Each row is a point on a landscape with many peaks, with its height.
From any point a climber steps to the highest of the 6 points nearest to it. It stops when none of these is higher. Distance is the straight distance between rows; heights are no part of it.
<550>: [ 83 156 104 162 134 141 164  89 149 137]  height 59.9
<490>: [109 141 124 134 150 150 149 117 109 149]  height 53.4
<726>: [111 100  93 139 114 185 189 100 142  93]  height 31.2
<295>: [169 127 169 122 132 105  74 151 127  84]  height 46.4
<187>: [171 124 133 117 126  99 102 161 136 172]  height 64.9
<473>: [110  95  95 126 116 188 188 104 131  86]  height 36.6
<312>: [197 148 150  99 123  84  78 148 148  85]  height 49.7
<565>: [175 138 113 101 122  67 104 154 151 184]  height 5.1
<733>: [196 162 149  91 122  85  73 148 155  75]  height 47.4
<261>: [ 97 153 111 149 147 149 159 105 124 149]  height 71.0
<316>: [199 147 145  94 127  63  90 153 158 112]  height 57.1
<240>: [187 143 158 110 128  99  66 153 147  80]  height 34.9
<2>: [111  97 102 109 121 182 187 109 117  83]  height 39.2
<571>: [183 122 145 112 125  86  93 162 136 142]  height 56.8
<149>: [126 120 147 125 149 137 125 142  94 139]  height 44.0
<438>: [161 116 172 126 134 108  85 155 115 104]  height 63.8
<512>: [147 121 174 127 142 118  69 140 108  60]  height 46.7
<202>: [163 117 144 121 133 112 100 160 124 157]  height 63.4
<290>: [107 160 120 150 143 147 132 116 124 172]  height 63.2
<509>: [141 159 104 129 115 128 103 140 148 207]  height 55.0
<204>: [ 58 129  98 177  94 120 170  78 172 124]  height 61.1
<804>: [ 93 121  96 149 126 157 180  91 148 111]  height 29.3
<687>: [100 117  97 143 121 167 188  89 146 103]  height 29.6
<169>: [109 103 166 111 144 125 118 131  79  71]  height 45.0
<360>: [112  99 144 105 146 139 149 128  77  97]  height 40.6
<569>: [159 128 177 125 140 115  62 145 120  61]  height 44.8
<303>: [134 114 154 123 144 129 113 146  93 136]  height 47.8
<624>: [ 71 103  92 178  84 137 172  78 181 111]  height 46.6
<309>: [101 108  93 147 108 180 188  86 153  94]  height 18.5
<797>: [156 116 154 128 139 115 101 157 113 145]  height 64.4
<387>: [147 111 156 123 142 122 107 153  99 133]  height 52.3
<806>: [132 146 125 140 138 138 118 141 121 180]  height 65.5
<695>: [ 59  97  92 184  72 129 168  85 179 114]  height 50.7
<756>: [ 95 134 104 137 136 156 182  97 128 124]  height 39.6
<131>: [ 61 153 107 171 114 121 159  81 159 135]  height 58.0
<546>: [148 113 175 126 141 113  91 149 107  99]  height 54.2
<333>: [196 145 155  97 123  76  83 157 151  97]  height 54.3
<453>: [181 122 139 108 122  84 104 160 139 158]  height 58.4
<115>: [110  89 124  93 121 164 170 120  82  70]  height 39.3
<107>: [ 95 179 116 169 123 135 117 115 162 184]  height 60.7
<45>: [ 88 137  96 153 128 153 177  85 150 122]  height 44.1
<736>: [140 171  97 119 108 110  97 143 163 218]  height 21.0
<747>: [106 114 103 118 133 166 182 106 116 103]  height 44.2
<244>: [111  81 111 101 109 187 173 115 103  64]  height 38.8
<147>: [123 159 119 147 137 140 116 129 134 189]  height 64.3
<772>: [159 144 111 116 115 104 102 149 143 197]  height 41.6
<568>: [ 82 125  91 164 110 144 178  80 167 111]  height 35.7
<663>: [106 124 124 120 147 150 162 122  97 125]  height 43.2
<456>: [115 126 135 120 153 143 149 130  97 136]  height 64.1
<665>: [123 172 116 145 124 138 109 131 146 198]  height 62.4
<474>: [171 116 163 117 131 102  85 160 126 118]  height 46.8
<397>: [102  82 134  94 127 146 151 123  81  58]  height 39.8
<799>: [100 123  97 131 131 164 187  96 132 109]  height 72.1
<463>: [153 162  98 112 105  98  99 145 156 210]  height 4.9
<190>: [146 118 148 128 137 124 109 156 104 157]  height 60.9
<563>: [134 111 173 126 146 120 102 145  91  95]  height 49.5
<219>: [164 129 124 111 123 100  98 156 137 186]  height 61.3
<435>: [132 177 103 135 109 125 100 133 161 210]  height 38.5
<821>: [ 99 175 116 161 137 143 129 115 146 173]  height 62.7
<732>: [129 112 172 120 140 121  88 143  93  66]  height 48.5
<780>: [ 84 180 117 173 129 132 129 104 153 175]  height 61.2
<329>: [110 104 129 104 140 146 163 124  84  94]  height 39.7
<708>: [146 131 135 128 136 125 109 153 123 175]  height 67.1
<789>: [ 79 107  92 172 103 145 181  77 177 105]  height 34.0
<67>: [104  95 155 101 142 123 122 123  80  57]  height 42.6
<425>: [112 103 158 112 145 125 130 136  78  85]  height 43.9
<581>: [158 131 125 122 129 112 103 157 131 182]  height 70.0
<73>: [104  69 123  89 115 159 150 117  83  43]  height 39.1
<731>: [191 129 145 104 119  77  91 158 150 124]  height 59.6
<491>: [116 132 133 130 151 143 138 130  98 155]  height 49.9
<296>: [121 112 158 116 147 127 128 139  87 105]  height 43.3
<637>: [ 80 171 112 169 135 134 146  98 146 155]  height 61.0
<123>: [188 130 123 102 122  62 105 158 150 163]  height 38.6
<812>: [138 148 116 135 127 131 107 144 137 192]  height 65.0

Call two points neighbours if one is among the 6 nearest of the other. Go from one point of each pair to the other, from neighbour to neighbour, staying as high as possible. Name the lowest point that can't be avoided.
<799>, <261> | <45>
<204>, <456> | <490>
<731>, <581> | <453>
<261>, <581> | <290>

Where does a climber stop that starts at each point below?
<244> | <799>
<509> | <581>
<665> | <581>
<240> | <731>
<463> | <581>
